Points on a hilly landscape, in no order, each with its height.
A ball rolls from a point to the lowest of its 2 nearest points, and stops where none of them is lower. Distance is the straight distance between rows; heights are no part of it.
Z_915 (h 329): [117 146 124  96 127 124 177 134 140 100 142 133  96 107 123 102 119  99
 109 145 151 183 131  97 109 108 104 172 120 140 102  96 146 159 134]
Z_415 (h 495): [152 137 110 140 155 121 145 117 141  95 128 135 111 118  88  83 154  91
 138 189  78 128 109 155 149 162 106 118 126 161 125  86 116 100 114]
Z_945 (h 401): [147 109 203 154 115  93  95 121 159 143 120 141 159 130 192 137 146 166
  90  80 118  71 149  83 109  98 165  86 126 119 132 233 167 131 148]
Z_63 (h 835): [151 170 117  98 177 160 151 156 116 120 116 140 134 167 116 124 137 116
 190 131 100 131 143 164 113 144 107 170 116 137 131  13  89 116 136]
Z_297 (h 463): [139 135  95 131 119 104 117  83 111 131 182 121 165 124  81 147 120 112
 163 180 136 100 118 180 148 177 171 101 106 125 170 130  98  97 117]
Z_512 (h 233): [158 144  80 108 142 124 168  94 114 157 201 123 160 184 118 132 156 106
 159 144 152 117 128 175 144 136 121 138 122 114 161  38 111 117  95]
Z_670 (h 127): [101  97  91 134  86 130 124 107 117 113 156 160 109 129 109  44 128  78
 129 203 117 170 103 164 168 157 111 127 109 149 132 130 113 128  80]
Z_642 (h 335): [123 114 128 132  81 116 126 147 127 136 149 122 116 115 150 151 141 141
 100  93 154 135 120 132 111 123 117  89 132  89 124 165 154 144 152]
Z_173 (h 425): [117  91 163 132 117 131 115 125 140 149  88 137 110 120 207 143  97 145
  78  76 144 115 165  58 121  83 158 134 137 113 129 205 170 152 102]
Z_513 (h 122): [124 134  92 123 115 131 151 125  62 155 118 108 128 127 127 105 156 113
 136 104 133 151 108 122 152 116 104  95 137 100 131 107 162 124 127]
Z_818 (h 331): [105  89 163 171  98 156  83 152 120 162 116 137 117  94 134 144  66 178
  85  95 134  96  84 123 115 120 123 118 146 148 128 233 162 120 119]
Z_117 (h 299): [ 75 127 141 137 129  92 139 109 129 111 137 160  87 121 127 151 114 139
  66 120 139 122 151  93 106  66 115 156 136 140 128 235 146 138  89]
Z_478 (h 416): [150 158 149 107 144  77 144  68 201 113 125 154 138 112 156 126 109 119
 139 139 129 147 122 104  73 133 152 174  81 148  90 149  92 133 140]
Z_983 (h 236): [125  82 158 137 106 158  80 153 138 184  74  88 150 138 183 143 116 174
 126  57 133 122 146  67 109 132 169 118 144 103 120 155 133 146 168]
Z_986 (h 161): [168 126 155 107 121 102 174 103 197  93 161 127  94 124 160 134 162 121
  85 133 139 153 148  81  96  82  94 164 133 137 108 111 165 158 131]
Z_277 (h 202): [155 116 182 157 127 108 100 126 181 128  98 120 147 114 149 120 124 172
 123 102  99  99 111 106 115 143 112  93 145 133 118 166 128 111 175]
Z_101 (h 468): [126 104 163 125 120 108  81 102 164 151 127 127 169 152 184 170 118 178
 123  98 158  83 200  55  78 130 192 119 117 111 148 167 120 123 157]
Z_49 (h 617): [120 115  79  82 122 149 152 134  92 139 151 125 104 154 129  85 137  82
 129 129 147 179 133 126 136 115 112 166 121 117 122  32 121 148 122]
Z_432 (h 149): [159  96 156 106 116 118 128 114 180 115 102 116  99 132 197 140 163 146
 100 111 129 130 165  61 108  89 123 139 138 110 104 126 177 143 129]
Z_249 (h 422): [ 87 134 110 151  90 136 108 143 133 136 164 140 150 127 105  76  71  95
 161 189 144 154  95 193 148 175 128 114  94 113 119 150  93 132 116]
Z_257 (h 270): [123  49 151 151  77 165  70 161 152 177 130  74 148 121 187 158 123 181
  94  77 158 117 137  88 108 108 164 100 147 101 127 185 168 143 131]
Z_241 (h 276): [111  98  97 137 119 114  82 102 110 112 204 147 161 141  85 210 136 154
  98 164 142  58 146 138 138 160 169 105 129 145 200 175 103  75 110]
Z_280 (h 481): [134 126 159 114 114  74 125 107 194  96 167 137 132 150 168 185 165 149
  95 131 150 101 155 105  92  91 153 130 112 112 131 232 115 126 130]
Z_75 (h 278): [ 84 117 140 147 108  98 130 102 153 114 165 170  81  98 119 124  75 139
  70 131 147 141 100 118  84  95 116 174 105 153 107 247 116 136 109]
Z_566 (h 399): [152 158 145  96 150  95 145 115 211 125 137 136 137 140 164 165 143 147
 137 146 140 116 164 105  77 119 137 154 107 121 131  81 123 138 147]
Z_889 (h 327): [ 96 140 103 120 135 113 110 124  76 145 105 102 168 138 139 163 122 136
 149 112 133 116 165 111 120 141 170  99 128  89 145 124 137 137 136]
Z_676 (h 668): [ 99 158 112 107 158 140 132 103  49  95  53 136 109 117  89 110 129  92
 139 135  94 153 117  78 169 116 134 161 140 175 120  99 147 115 136]
Z_847 (h 829): [152 181 177 139 158 145 154 150 163 150 131 114 175 139 175 117 120 169
 182  67 126 133 141 161  70 120 105 136 141  91 115  75  65 124 192]
Z_755 (h 245): [106  96 105 113 102 138  82 138 142 140 132 103 129 137 157 165  89 155
 122 136 168 124 169 112  96 171 165 137 110 125 134 142  98 125 147]
Z_947 (h 193): [128 150  92  96 148  85 171 107 155 103 162 136 134 137 120 170 175  92
 133 172 149 119 140 127 122 131 143 145 110 123 143  99 148 136  93]
Z_854 (h 375): [102  95 174 162 148 165  60 170 113 178  89 143 130 111 141 128  62 174
  93  88 111  79 117 113 138  84 127 112 147 160 142 228 183 123  74]
Z_665 (h 510): [170 112 120 114 133 161 127 126 181 117 141 137  77 135 152 106 151 120
 122 153 119 148 162 117 103 143 103 157 124 139 122  64 113 134 136]
Z_265 (h 228): [134 110 145 145 119 114  88 139 152 110 124 119 140 124 139 168 151 165
 124 142 127  79 152 122 110 146 132  80 139 135 140 154 148 112 153]
Z_332 (h 176): [131 106 149 124 116 147 111 178 142 173  77  86 147 142 181 135 134 147
 118  47 143 151 138  97 114  94 150 101 144  68 102 110 150 158 169]
Z_132 (h 250): [124 150  68 109 136  91 161  60  90 124 132 114 136 140 115 150 156 108
 135 142 130 114 136 117 171 114 153 128 136 129 163 129 151  91  85]
Z_621 (h 804): [132 174 132  87 162 153 156 139  98  99  92 142 121 141 104 104 133 109
 151 144  97 193 116 119 139 101 100 178 130 162 111  38 127 148 157]
Z_666 (h 388): [136 113 121 102 143 103 112 138 180 134 142 104 147 158 170 182 155 160
 132 116 165 121 197  95  90 128 168 124 126  83 145  92 121 128 149]
Z_822 (h 373): [115 157 132 127 135  86 162 132 185  97 159 132 139 126  87 141  98 101
 141 183 179 132 110 172  98 143 148 154  97 130 100 152 112 152 112]
Z_931 (h 444): [107 116 106 122 106 120 115 123 148 138 184 154 157 154 100  96 109  85
 163 203 146 140 128 185 154 189 156 137  74 118 150  97  85 130  91]
Z_19 (h 414): [153 199 168 149 173 145 145 161 115 108  87 128 130 113 108  94 128 126
 168 103  90 139  90 181 143 127  65 123 145 132 101  87  86 117 178]
Z_895 (h 160): [125  50  94 122  97 165 110 133  92 179  99  94  99 100 153 138 165 119
 107  86 125 125 132  82 169 107 127 120 150 123 144 131 181 120  93]
Z_618 (h 337): [142 108 111 121  84 115 118 146 152 146 217 111 142 156 128 166 157 138
 132 133 178 115 165 172  95 155 129  98 121  94 152  83 101 148 144]
Z_302 (h 419): [148  80 147 137  79 152 155 147 137 132 156 124  66  91 135  74 141 110
  73 136 139 181 102 131 138 124  58 124 145 124 100 114 145 149 137]
Z_291 (h 295): [110  46 158 154  93 171  71 160 142 171 124 111 113 104 164 172  97 184
  76  77 150 109 109  88 111 116 125 138 141 145 137 208 167 123 104]
Z_387 (h 262): [150 176  94 100 187 117 177  91 104 140 149 130 157 162 104 138 167 107
 173 139 127 123 107 147 146 110 126 146 123 121 154  41 124 117 111]
Z_752 (h 507): [162  99 139 125  80 143 123 140 218 105 206 154  91 128 126 102 171 116
  80 171 142 150 112 159 109 117  68 155 122 142  97 144 109 158 126]
Z_537 (h 524): [124 142  94 126 123 153  91 128  77 158 127 101 171 148  90 117 105 135
 188 131 127 144 140 161 153 185 161 102 115  98 140  59  71 109 174]
Z_917 (h 300): [ 91 158 124 100 149  93 164 112 133  92 106 135 112 121 148 124  89 108
 111 132 161 167 157  78 105 109 148 180 108 118 101 145 140 150 131]
Z_698 (h 243): [159  82 163 150 114 157 124 175 124 136  52 115 116  77 156 117 144 144
 118  85  95 113  89 106 172 114  97  72 151 122 133 168 192 126 145]
Z_243 (h 616): [133 119  70 115 119 172 133 110  52 178 112 103 125 160 121  85 130  96
 160 106 113 188  96 148 177 130 120 134 131 125 120  54  98 115 143]
Z_930 (h 732): [109 137 147 150 143 142 155 132  50  97  45 133 117  98  96  87 116 113
 116  98  89 146  89  96 177 101 115 106 143 134 108 164 174 125 132]
Z_392 (h 569): [135 107  96 138 114 175 102 143  85 170 141 115 145 153 125  79 129 122
 171 124 114 146 120 178 146 171 116 103 127 112 130  59  77 109 157]
Z_844 (h 342): [ 92 120 145 165 129 118 107 152  78 132 114 140 129 126 139 132 129 142
  92  89 119  60 122 131 157 104 151  73 157 118 138 236 183 122 100]
Z_471 (h 325): [112  67 109 153  92 171  89 133  81 146  96 111  98  86 118 104 102 140
 110 109 116 125  79 109 163 155 110 116 137 168 126 173 157 114 101]
Z_227 (h 871): [136 135 139 150  96 141 131 155 141 150 189 127 181 135 105 126 102 158
 171 120 162 128 142 176  97 161 118  83 134  84 131 102  95 132 195]
Z_244 (h 553): [142 134 178 125 145 199 181 165 112 117 127 136  94 126 155  68 107 125
 118  78 119 181 117 131 133 102  52 170 164 129 100  42 104 151 156]
Z_174 (h 118): [114  82  92 124 137 133 101 101 123 102 125 155  74 109 109 129 120 116
  91 182 126 118 159  95 120 159 143 157 118 187 143 142 122 109  77]
Z_829 (h 97): [121  78  80 136  93 133 103  92 112 119 155 157  95 119 109 102 125  99
 104 199 122 147 121 135 160 173 133 144 116 166 148 135 110 105  68]
Z_909 (h 272): [ 98 104 118 127 121 111 132 109 118  98 133 148  77  97 119 134 131 126
  72 137 130 121 136 104 130 100 120 129 143 156 145 191 164 134  85]
Z_140 (h 500): [133 107 141 135  68 110 137 128 182  93 191 135  90 104 112 138 159 127
  81 149 145 138  90 130 125 107  90 127 113 146 100 194 130 152 135]
Z_404 (h 485): [157 197 182 139 182 128 140 147 152 109  50 132 153 123 129 114 144 146
 168 111  84 129 115 132 118 125 111 108 142 128  99 103 122 115 199]
Z_848 (h 517): [171 135 149 113 140 146 145 141 186 122 103 138  99 118 157 111 143 131
 142 114 109 143 141 105  95 112  85 155 142 142 104  65 113 133 161]
Z_116 (h 474): [146 109 153 118 102  90 105 106 193 124 175 141 170 153 172 190 141 177
 109 124 171  99 191  87  77 130 175 114 111 101 151 180 114 147 168]
Z_351 (h 490): [139 102 103 137  98 150  81 152 136 146 183 120 162 148 102 121 123 137
 165 178 136 127 148 170 117 202 142  91 104 132 144  82  75 121 152]
Z_556 (h 437): [120 130 157 134 160 144  91 152 114 131  20 115 131 122 176 125 113 147
 117  74 109 110 160  73 140 100 169 132 140 129 117 171 167 141 127]
Z_567 (h 400): [142  79 157 139  84 156 164 149 121 127 117 113  77  89 132  98 146 105
  69 101 141 165  96  98 140  88  65  98 166 111 106 120 191 161 132]
Z_134 (h 334): [ 72 153 115 148 158  84 148 112 119 117 135 162 104  98  87 132  53 123
 100 153 126 129 125 142 106  99 146 161 108 148 137 201 108 114  91]
Z_341 (h 376): [104 146 116 132 111 139 109 140 111 125 109 119 132 114 113 109  91 122
 148 152 119 148  94 167 139 182 133 111 111 122 120 124 105 120 147]
Z_587 (h 227): [102  98 111 121 107 119 102 122 160 122 167 137  91 123 153 157  93 141
  90 147 166 142 158 107  99 136 135 158 113 147 124 178 105 129 112]
Z_264 (h 853): [158 163 188 151 133 129 150 150 175 153 159 121 174 120 132  94 107 155
 185  96 143 130 136 159  81 144 110  89 137  97 122 106  72 125 214]
Z_220 (h 503): [146 124 121 122 123 156 103 150 169 141 133 124 128 141 142 124 141 135
 160 157 136 121 166 151  90 171 120 123 129 127 119  65  84 129 156]
Z_522 (h 482): [144 124 101 127 146 131 118 106 115  95  82 138  88  98  97 110 143 110
 132 173  75 133 127 114 146 168 122 137 129 176 117  95 118 113 122]
Z_372 (h 384): [134 146 114  91 155 144 208 110  97 147 197 136 150 173 106  83 138  71
 139 143 148 150  97 171 148  96  91 189 124 133 136  33 131 138  89]
Z_591 (h 539): [123 199 163 121 175 121 141 159 106  99  40 131 153 148 137 141 150 143
 169  96  84 127 131 122 163 112 129  96 148 113 112 107 144 132 162]
Z_584 (h 351): [109 142 105 109 113 116 168 135 157 109 157 133 113 120  99 101 122  92
 133 175 147 160 115 151 110 142 110 157 107 131 108 115 119 161 114]
Z_371 (h 443): [128 170 127 114 145 112 128 134 129 123 140 124 194 127  72 173  93 139
 181 142 160  98 180 140 112 165 183 110 110  83 155  97 101 136 173]
Z_876 (h 281): [112 126  74 123 120 116 116 106  84 128 120 114 129 124 123 141 135 124
 137 144 128 116 147 113 136 165 160 117 121 126 148 124 117 107 108]
Z_932 (h 766): [139 124 146 125 124 151 159 129  91  99  56 131  96  88  79  77 130 102
 110 112  88 171  88 106 179 118  73 109 166 149 109 100 152 127 150]
Z_433 (h 303): [125 101 107 130  99 117  90 123 116 118 225 142 190 148  78 202 130 184
 119 145 171  85 183 125 125 167 181  91 121 116 185 163 106  94 165]
Z_308 (h 322): [138  96 116 125  83 116  94 139 147 122 214 123 158 138 109 186 166 164
 122 141 167  81 166 147 115 162 155  93 125 118 171 131 116 124 159]
Z_503 (h 410): [134 119 188 157 165 141  98 145 129 151  47 145 120 124 166 103  81 153
  96  69 106  82 143  95 141  82 156 133 141 144 120 234 190 146  98]
Z_554 (h 786): [128 143 144 100 125 158 152 127  75  91 100 138 111 105  94  69 128  88
 120 125  94 191 104 104 159 114  80 149 157 155 107  56 124 142 158]
Z_251 (h 820): [135 177 114 101 156 134 151 154 113 117 111 126 130 158 131 127 133 127
 156 121 123 155 136 121 124 115 128 162 119 119 107  45 123 132 147]
Z_506 (h 528): [102 156  96 144 173 101 103  50  44 152 110 135 133 138  82 142  70 137
 137 144 103  86 114 149 164 105 173 129 131 145 185 185 123  55  83]
Z_66 (h 246): [103 106 144 135  83 111  97 105 162 132 171 155 106 128 154 150  89 163
  78 121 166 118 120 105  90 118 124 163 118 152 103 235 111 132 123]
Z_93 (h 413): [111 158 135 127 128  92 139 122 171 115 161 127 194 127  97 167  89 149
 157 155 173 112 153 140  92 148 172 102 102 105 145 159 105 134 168]
Z_622 (h 491): [129 136 130 122 104  75 148 133 185  98 178 137 124 114 132 163 163 128
 105 149 146 119 120 124 102 107 112 129 115 127 122 177 131 143 135]
Z_898 (h 282): [109  84 102 132 120 160 115  85  49 134  80 116  79 100 102  94 106 100
 107 131 109 143 116  96 168 138 131 153 139 172 138 148 143 107  96]
Z_984 (h 673): [106 123 110 116 125 179 129 161  52 155  78 114 117 130 131 105 114 116
 155  88 111 204 105 130 150 122 110 134 140 105  91  50 105 145 151]
Z_491 (h 452): [134 192 140 119 161 116 142 107 164  86  61 152 120 116 130 119 114 130
 144 140 109 144 127  98 115 120 136 158 124 149 102 123 122 132 149]
Z_884 (h 529): [170 173 144 133 176 117 163 146 195 112 133 139 146 128 111 125 134 125
 184 145 110 102 130 173  90 146 105 132 127 143 134  76 101 122 138]
Z_324 (h 476): [118 109 108 136  75 115  99 111 128 137 211 129 162 142 104 140 122 125
 142 175 137 121 117 179 142 180 135  88 112 131 148 143  96 111 131]
Z_979 (h 165): [124  89 124 161  81 129 104 127 139 101 163 151  93 101  97  71 133 107
 108 183  90 140  74 157 158 154  85 113 119 162 119 154 131 131 107]
Z_807 (h 462): [138 187 100 123 166 111 156  73 105 112 116 121 152 147  52 105 111  75
 182 175 103 155  82 170 175 138 154 155 105 141 133  79 112 101 115]
Z_639 (h 589): [111 201 137 133 173  81 147 142 104 101  70 136 146 127 135 129 117 123
 143 120 109 108 130 121 144 111 152  95 135 111 115 169 154 127 138]
Z_380 (h 216): [132 174  78  87 178  92 191  95 108 109 148 135 141 148 122 150 171 101
 121 157 130 131 128 110 147 104 129 141 126 124 151  72 169 116 107]
Z_344 (h 355): [140 119 102 103  96 133 130 152 159 142 206 106 116 160 170 165 164 141
 124 115 175 154 165 152  84 117 109 135 133  79 119  75 108 152 130]
Z_859 (h 252): [117 110 117 149 114 106  95 116 113 113 162 137 139 127 102 178 139 162
 113 158 125  64 136 137 117 154 145  82 139 151 165 186 131  92 116]
Z_90 (h 644): [137 143  89 103 147 154 158  58  62 128  94 124 127 154 108  98 156  90
 121 142 110 170 120  82 186 100 148 157 136 160 145  74 139 111 127]
Z_827 (h 260): [ 87 170 127 123 153  88 175  98 139  84 118 150 117 107 101 128  83 116
 104 147 142 155 142 102  89  98 149 179 118 154 112 180 123 139 101]
Z_141 (h 177): [151 149 114  95 147 106 187 129 179 106 175 141 110 132 132 155 182 106
 114 144 152 136 145 117  93  96 101 159 131 126 128  76 154 151  99]
Z_707 (h 420): [102 137 136 163 127 139 101 132  46 151  74 108 157 108 101 120  95 147
 154  99 103 101  65 144 180 147 146  68 153 121 143 176 152  89 152]
Z_139 (h 369): [138 114 150 135  84 128 143 154 148 133 110 119  89  92 173 117 137 142
  92 104 144 157 101 103 118  93  96 108 138 103 104 173 169 150 150]
Z_805 (h 458): [129 137 169 136 154 120  82 123 135 145  68 121 159 149 202 145 105 159
 128  83 135  85 189  66  98 117 190 128 118 118 123 169 134 133 142]
Z_340 (h 415): [134 156  96  91 153 134 181  81 110 155 165 144 162 192  86 103 114  61
 160 182 154 161 103 159 168 128 138 190  95 127 142  44 111 135  84]
Z_849 (h 12): [124 132 118 103 140 130 145 139  99 114  75 118 100 116 135 110 154 116
 120 103 115 146 134  91 143  96 127 125 141 116 110 115 172 141 130]
Z_852 (h 291): [166 109 174 146 139 166 123 186 133 140  19 101 116 103 144 119 142 151
 144  70  81 147  97 113 163 120  92  93 161 124 107 111 148 131 167]
Z_529 (h 530): [168 130 162 138 144 167 168 159 150 110 120 135  89 112 155  85 150 133
 110  95 107 138 140 123 129 105  43 142 163 130 113  59 134 130 144]
Z_768 (h 412): [135  95 171 144 140 125  77 110 152 151 118 138 129 141 188 165 109 181
  89  86 144  73 170  91 101  90 153 130 137 141 137 227 166 137  96]
Z_511 (h 854): [128 139 145 130 136 153 125 172 178 151 174 151 166 165 140  84 102 101
 181 161 150 149 143 211  94 161 102 155 117 102 112  61  70 159 113]
Z_509 (h 271): [124  88 138 123 102 148  79 141 145 172 126  96 155 139 161 136 120 181
 135  91 159 121 166  95  88 151 165 105 129 108 117 114 100 139 195]
Z_797 (h 349): [149  68 140 146 101 179  91 160 137 139  63 111  87  75 131 117  97 150
 106 105  99 121  86  97 155 159  90 130 142 176 106 161 144 131 137]
Z_723 (h 470): [134 181 105 127 184  96 158 108 168  61  98 145 117 115  87 134 126  96
 143 179 100 126 126 116 115 132 145 157 114 162 121 108 126 119 116]
Z_239 (h 429): [ 81 107 106 149 118 158  71 135  76 132 110 123 122 119 112 117  60 140
 131 152 120 132 115 142 139 195 153 134 119 150 135 158 108 112 120]
Z_215 (h 504): [124 132 121 148 142 149 104 103  46 175  61  95 160 135 127 119 137 134
 152  93 104 105 101 121 189 134 168  84 146 117 146 153 153  97 139]
Z_323 (h 629): [114 134  78  77 141 155 130 103  84 118 124 139 120 150 104 118 139  76
 130 163 117 177 135 101 166 138 148 183 106 156 131  41 119 127 114]
Z_275 (h 218): [109 113  87 126  92 139 146  97  49 159 117 106 103 109 111  99 119 103
 106 115 137 161 104 112 167 126 127 124 138 127 129 144 157 114 116]
Z_811 (h 239): [178 117 205 145 122 137 114 144 158 139  45 118 140  96 179 106 124 151
 133  62  87 123  90  81 128 113 105 108 137 126  92 150 141 130 182]
Z_772 (h 330): [146 184 138 131 152 142 177 147  99 114 127 135 126 116 123  89 140 116
 155  96 103 144  92 182 139 106  62 122 158 122 116  73 123 123 133]
Z_200 (h 695): [112 147 129 126 164 141 125 117  48 103  20 127 121 114  90 121 136 118
 140 105  73 133 116  96 173 125 145 130 151 154 131 149 154 101 114]
Z_30 (h 362): [142  62 149 151  92 176  58 159 154 153  95 103 110 102 163 131 104 170
 122 116 132 127 114  88 126 179 127 134 138 155 112 148 127 127 147]
Z_949 (h 435): [ 69 173  98 152 173  82 153  79  67 114 108 140 121 103  64 135  81 116
 135 139 104 108 112 143 153  92 157 140 115 140 158 182 123 103  81]
Z_41 (h 138): [140  60 129 120 117 147 118 142 140 135  87  98  92 112 173 154 159 136
  93 109 112 127 174  58 137  98 131 136 148 130 122 147 192 150  92]
Z_927 (h 205): [148 100 112 160  90 127 122 118 117 133 163 130 105 108  99 107 173 133
  95 148 106 111  60 165 165 135  78  73 141 149 126 159 138 108 128]
Z_530 (h 445): [124  96 113 128  73 143 116 165 117 160 150 118  97 114 153  95 134 123
 116 127 153 172 106 152 118 136 107 116 126 105  98 113 133 156 142]
Z_758 (h 353): [151 138 118 128 136 131 197 125 130 127 231 150 148 163 105  99 167  63
 133 151 157 127 108 211 137 112  72 173 134 120 133  71 129 157  57]
Z_697 (h 249): [126  98 132 131 118 105 127 137 124  91 133 140  86 123 140 155 200 133
  57 116 104  82 151  92 140  75 126 112 158 142 138 209 197 127  76]
Z_659 (h 578): [ 98 226 156 129 181  76 149 141 118  87  97 117 176 115  97 132 110 116
 188 137 103 109 120 154 142 123 156  91 117  89 131 143 125 119 155]
Z_649 (h 374): [135 109  95 100 125 114 137 150 142 148 149  92 126 158 175 170 163 149
 132 102 154 125 174 124 108 110 138 121 137  83 124  65 135 149 137]
Z_261 (h 289): [ 87  96 129 136 148 139  92 155  74 174 112 144 113 136 149 138 112 122
  77  75 123  75 157 120 155  73 157 111 154 135 160 215 204 142  55]
Z_650 (h 256): [142 132 141 175 111 108 113 145 125 110 128 123 129  93 105 125 155 158
 119 132 102  99  68 175 146 136  85  53 149 132 123 173 143 106 158]
Z_872 (h 151): [ 85 103  94 125 150 119 119  99 103 125 134 172  57 113 101 160  85 130
  97 168 116 118 164 110 111 132 150 172 118 163 152 162 101 100  53]
Z_62 (h 479): [119 173 109 107 137 122 113 130  90 138 132 107 190 138  87 160  89 128
 196 138 142 139 148 150 136 170 184 121  97  89 145  59  76 140 162]
Z_753 (h 92): [140 129 135 105 147 134 123 176 115 133  54 101 118 160 180 130 162 139
 123  55 110 146 159  88 152  80 138 119 149  99 108  77 175 154 150]
Z_874 (h 579): [129 169 152 123 153 188 186 176 134 119 142 143 130 152 145  81 114 111
 141  88 132 171 121 156 105 112  67 201 139 141  99  34  85 157 137]
Z_182 (h 489): [124 171 128 167 180  67 155 113 169  63 114 140 123  99  81 145 147 124
 143 171  82  82 108 140 110 119 148 113 123 160 145 160 133 108 116]
Z_483 (h 319): [112 140 129 155 123 117 106 122 100 127 117 104 132  97 100 122 113 142
 154 136 101 116 103 165 148 164 126  65 128 136 138 150 131  96 157]
Z_46 (h 316): [144 158 127 147 139 139 190 132 112 131 198 134 154 138 102  70 136  75
 161 131 134 135  94 225 143 127  67 142 132 122 118  85 110 123  78]
Z_860 (h 511): [128 202 138 140 173  95 146 107  87 106 113 120 170 120  57 123 127  99
 202 148  93 126  76 177 163 130 145 121 118 119 127 104 115 104 141]
Z_9 (h 199): [ 82 105  98 109 135 122  98 123 125 149 158 156  74 130 138 198  90 159
  79 140 148 106 171 118 101 117 138 161 119 140 161 197 110 110  74]
Z_436 (h 234): [125  94 126 124 119 106 107 147 105 127 144 113 116 144 165 166 211 132
  78  96 137  83 177 108 153  97 160  90 153 106 161 188 201 140  98]
Z_536 (h 370): [166  67 163 152  76 145  84 114 192 138 127 119  93  96 168 134 119 164
  86 116 117 108  93  97 115 147 110 132 131 165 110 181 133 120 146]
Z_89 (h 387): [161  90 186 146  89 102  97 105 177 123 145 125 139 123 184 161 160 168
  79  89 138  99 106  91  97 109 124 100 127 117 107 220 147 126 158]
Z_893 (h 402): [ 87 179 136 158 160  68 134 119  82 103 114 141 149 134 132 137 137 125
 109 110 117  75 144 140 162  98 167  79 138  99 155 212 181 124 105]
Z_230 (h 201): [136  66 131 139 111 169 100 182  96 164  71  76 137  96 147 127 156 137
 128  70 112 116 100  97 161 135 137  85 147 113 122 129 191 125 130]
Z_751 (h 863): [118 143 129 131  96 160 123 177 138 161 172 111 155 148 137  87  86 121
 168 126 164 149 136 192  99 157 125 116 118  80 117  72  74 161 148]
Z_452 (h 561): [110 147  94 140 148 118 113  71  42 144  82 118 155 148 116 152 122 133
 135 121 100  81 132 119 175 132 180 103 135 132 179 169 151  85  98]
Z_560 (h 433): [136 152 103 119 160 110 173  94 129 123 145 150 149 156  55  87 115  45
 169 201 139 152  89 176 148 135 141 165 108 139 134  66 118 133  76]
Z_778 (h 741): [106 149 128 121 134 183 141 181  75 143 103 123 147 153 142 113 129 147
 155  54 111 181 118 165 137 123  89 148 142  94 109  34  76 143 160]
Z_195 (h 600): [128 132 118 119 127 163 170 169 142 146 179 130 102 148 162  93 119 103
 138 111 150 169 142 154 101 123  84 178 126 112 116  33  99 164 130]
Z_656 (h 261): [ 92 159 121 129 113  98 142 144  92 136 142 113 160 126 145 153 125 126
 142 100 166 136 135 133 127 120 144  82 117  75 129 140 144 132 144]
Z_858 (h 469): [141 130 137 130 165 139 115 122 129  91  33 133  97 121 128 128 131 140
 138 142  86 107 149  80 134 136 127 147 131 167 109 134 142 109 133]
Z_937 (h 430): [128 170 138 135 145 110 130  98 160 121 101 137 131 110 132 135  89 147
 147 136 112 125 128 109  93 152 153 144  95 153 117 170 105 123 140]
Z_54 (h 255): [104  80 104 129 128 121 108 120  67 168 125 122 114 144 156 164 170 122
  80  92 137  82 159 103 172  82 164 121 152 112 160 202 188 128  63]
Z_610 (h 203): [145  99  86  86 114 108 153 107 166 118 210 146 116 151 114 182 186  79
 109 196 151 131 135 155 115 144 132 157 111 136 145  85 108 129  72]
Z_287 (h 847): [127 155 129 113 159 163 128 156 155 139 137 143 159 175 108 109 109 101
 194 154 126 137 149 193 116 157 114 166 100 130 109  30  68 139 120]
Z_597 (h 453): [128 118  91 120 136 100 106  91 145 126 175 136 174 156  83 157 117 104
 172 216 146 106 131 176 142 204 201 120  85 126 172 101  73 117  92]
Z_385 (h 235): [140 158 114 128 125 134 172 122  93 152 176 130 124 135 128  93 148 103
 136 118 132 141  97 171 127 114  84 112 134 102 125  86 137 135 124]
Z_519 (h 391): [128 169 156 128 141  84 143 102 203 106 136 129 174 131  95 164  76 119
 151 170 172 121 126 148  78 153 174 149  79 132 128 165  79 143 125]
Z_96 (h 213): [162 112  74 100 111 133 164  92 145 170 231 130 140 183 111 148 178  81
 138 164 161 137 121 190 148 129 117 158 117 121 166  67  99 134  64]
Z_103 (h 797): [124 152 147 124 163 163 131 174 132 153  99 114 156 157 148 118 131 164
 179  71 113 149 151 141 104 129 110 132 146 107 102  48  69 130 184]
Z_835 (h 512): [157 149 148 138 150 129 146 151 176  95 128 149 110 121  83  71 130 103
 161 183  93 139 108 167 117 149  88 148 120 151 110  83  96 134 133]
Z_52 (h 378): [157  93 160 147  75 125  80 119 193 101 162 127 115 110 137 164 156 177
  82 134 129  89 100 111  99 133 101 109 131 157 113 218 127 111 154]
Z_486 (h 513): [174  90 146 124  75 135 103 127 215 121 197 127  89 127 165 163 178 155
  85 140 157 138 143 122  89 116  97 143 127 125 110 154 113 137 138]
Z_282 (h 406): [174 165 164 110 149  78 157  90 235 109 152 142 142 132 126 145 138 124
 144 162 130 122 125 127  68 133 129 164  92 147 116 115  90 143 134]

Two balls start at each pair of points below. Name the first point that both come to, or write none.
Z_512 / Z_876 | Z_947
Z_566 / Z_116 | none
Z_835 / Z_63 | none

Call two points neighbours if one is among the 2 nearest of the other. Go from one point of each pair to the other, from neighbour to neighbour, staying as low as possible. Name the highest point that can't be avoided.
Z_827 / Z_436 | Z_452
Z_656 / Z_41 | Z_889
Z_849 / Z_436 | Z_117
Z_829 / Z_513 | Z_509
Z_41 / Z_277 | Z_852
